Each row is a point on a landscape with many peaks, with its height.
From any point a climber steps to the highest of the 5 points nearest to it. It stops when none of these is higher. Distance is the straight distance between rows; heights are no part of it.
z_887 height 3.07: [137 129 156 162 102 117 143  86]
z_972 height 4.60: [174 180 158  97 115 132 107 132]
z_452 height 4.32: [118 105 143 136 149 105 167  99]
z_55 height 4.38: [167 134 148 105  88 119 100 143]
z_584 height 5.33: [ 89  85 130 102 175 127 147 136]
z_121 height 4.30: [173 173 150  94 110 128 111 143]
z_922 height 6.03: [ 69 123 142  78 181 156 123 136]
z_802 height 2.82: [111  72 169 147 105 139 113 140]
z_102 height 4.92: [ 78  99 163 112 180 143 137 125]
z_744 height 4.43: [167 203 111 128 121 139  99 129]
z_144 height 3.00: [144 165 115 172  83 128 110  96]
z_828 height 5.35: [ 56 101 151 146 168 166 137 169]
z_215 height 4.81: [152 153 149 159  86 124 122  92]
z_637 height 6.72: [158 179  80 143 100 131  94 133]
z_868 height 4.76: [158 198  95 145 117 152  88 115]
z_4 height 6.26: [ 63 125 119  90 173 163 114 155]
z_417 height 1.66: [106  55 150 146 112 128 139 150]
z_230 height 4.51: [115 115 112 104 164  99 173 102]
z_807 height 5.06: [106  81 135 113 157 110 165 131]
z_633 height 4.01: [153 118 150 129  80 118 112 125]
z_845 height 2.89: [169 180  80 124 136 126 115 158]
z_415 height 3.65: [151 117 169 130  84 129 110 113]
z_581 height 5.15: [102 111 145  94 175 119 154 109]
z_943 height 3.26: [108  80 163 143 126 117 149 115]
z_265 height 6.16: [ 79 109 130  72 167 149 123 139]
z_965 height 2.39: [120 106 163 147 124 119 153  92]
z_952 height 2.21: [101 111 171 128 157 127 154 102]
z_108 height 3.53: [177 183 135 101 142 124 125 152]
z_925 height 1.84: [112 117 160 133 152 117 165  86]
z_927 height 5.14: [ 80  99 151 105 176 141 139 127]
z_749 height 5.82: [164 167  80 141  93 120 101 133]
z_367 height 2.18: [152 172  59 153 124 153  75 130]
z_583 height 6.21: [ 60 119 125 107 177 162 128 172]
z_698 height 3.92: [178 196 139 109 139 124 122 147]
z_502 height 4.77: [174 163 100 122  94 119 108 142]
z_985 height 2.78: [179 183 113 115 158 122 133 159]
z_903 height 4.72: [162 137 162 106  89 131  97 134]
z_195 height 6.62: [ 89 114 105  52 141 141 112 129]
z_848 height 5.70: [ 90 115 141  73 172 139 136 111]
z_662 height 5.75: [ 96 102 121  68 170 125 142 126]
z_937 height 0.67: [161 188 107 160 186 131 138 164]
z_64 height 5.37: [163 186  87 153 102 135  95 122]
z_895 height 2.54: [140 113 103 171 104 100 161 107]
z_124 height 2.96: [102  83 184 154 112 149 113 135]
z_83 height 3.33: [144 167  83 171  98 144  91 104]
z_673 height 0.06: [160 170  93 171 193 134 144 168]
z_272 height 4.53: [153 134 115 157  76 112 124 117]
z_682 height 5.32: [ 77  79 131 116 176 138 143 162]
z_366 height 5.95: [ 53 148 110  96 162 168 116 178]
z_340 height 3.23: [122  95 181 143  99 139 117 112]
z_313 height 5.07: [117  79 135 128 141  97 170 120]
z_695 height 6.07: [ 65 131 115  75 147 169  90 147]
z_717 height 5.73: [165 163 134 132  82 127 107 116]
z_11 height 6.20: [ 91  55 134 128 151 116 153 156]
z_928 height 4.71: [172 137 111 126  82 112 116 145]
z_227 height 3.27: [153 196  79 140 149 153  85 135]
z_693 height 3.19: [149 107 144 147  82 111 130 112]
z_355 height 3.58: [168 197  92 133 137 139 106 146]
z_266 height 5.66: [ 88  71 131 111 164 127 150 147]
z_599 height 3.82: [114  96 165 136 141 117 155 106]
z_213 height 2.83: [128 101 170 151 104 118 141 101]
z_471 height 6.12: [ 80 114 108  60 123 153  93 127]
z_297 height 3.63: [144 152 133 181  94 121 134  83]
z_773 height 6.49: [ 66 105 115  91 175 152 126 166]
z_719 height 4.74: [122  91 145 143 134 104 170 112]
z_834 height 2.12: [151 186 107 174  93 147  91  88]
z_210 height 5.40: [110  67 133 132 136 102 166 127]
z_782 height 2.01: [138 127 100 181 106 103 153 101]
z_156 height 3.83: [126  77 152 150 117 114 147 114]
z_504 height 4.83: [101  83 122  93 170 112 162 130]
z_284 height 4.93: [107 110 131  99 168 112 166 109]
z_609 height 5.18: [168 186 130 136  94 136  97 109]
z_812 height 5.24: [163 172 155 118  90 132 103 117]
z_92 height 6.24: [170 153 129 130  78 120 110 124]
z_393 height 5.49: [ 87  68 150 139 152 132 148 138]
z_175 height 3.56: [126 117 126 156 133  98 174  98]
z_630 height 4.47: [151 143  80 170  80 117 113 120]
z_312 height 3.62: [115 108 101  64 162 105 164 121]
z_235 height 3.20: [136 113 176 151  95 126 129  96]
z_516 height 2.26: [153 170  71 137 182 158  95 152]
z_575 height 2.97: [167 115 120 107  79 111 115 154]
z_114 height 3.41: [133  94 171 137  89 131 112 119]
z_391 height 5.94: [ 57 102 125 124 178 156 138 183]
z_507 height 2.07: [140  77 137 138  83 108 132 136]
z_278 height 2.52: [180 177  93 109 137 117 123 162]
z_485 height 5.48: [ 75  62 131 128 160 136 149 173]
z_878 height 4.65: [149 161  71 172  88 132  97 115]
z_406 height 2.61: [173 183  98 114 133 126 121 154]
z_857 height 4.52: [178 186 121 115 108 125 108 133]
z_377 height 3.18: [141  91 158 132  82 122 116 132]
z_940 height 5.11: [ 79  78 159 134 161 144 141 137]
z_882 height 4.22: [114  96 116 102 164  99 177 118]
z_738 height 2.42: [148 147 107 179  85 116 132  99]
z_808 height 3.15: [152 157 119 167  82 124 117 100]
z_335 height 1.57: [141 124 130 165  96 104 152  98]

Call two points neighbours if one is among the 5 nearest of the other. Go from one point of each pair to the other, from neighbour to neighbour, staying as high as possible. Name the lowest point that can't be avoided.
z_195, z_637 -> z_124
z_773, z_11 -> z_485
z_773, z_195 -> z_265
z_637, z_92 -> z_502

Two climbers start at each pair of points below. Name the first point that both come to, or write none.
z_744, z_227 -> z_637
z_682, z_313 -> none
z_985, z_121 -> z_812
z_213, z_943 -> z_719
z_925, z_927 -> none
z_807, z_175 -> z_11
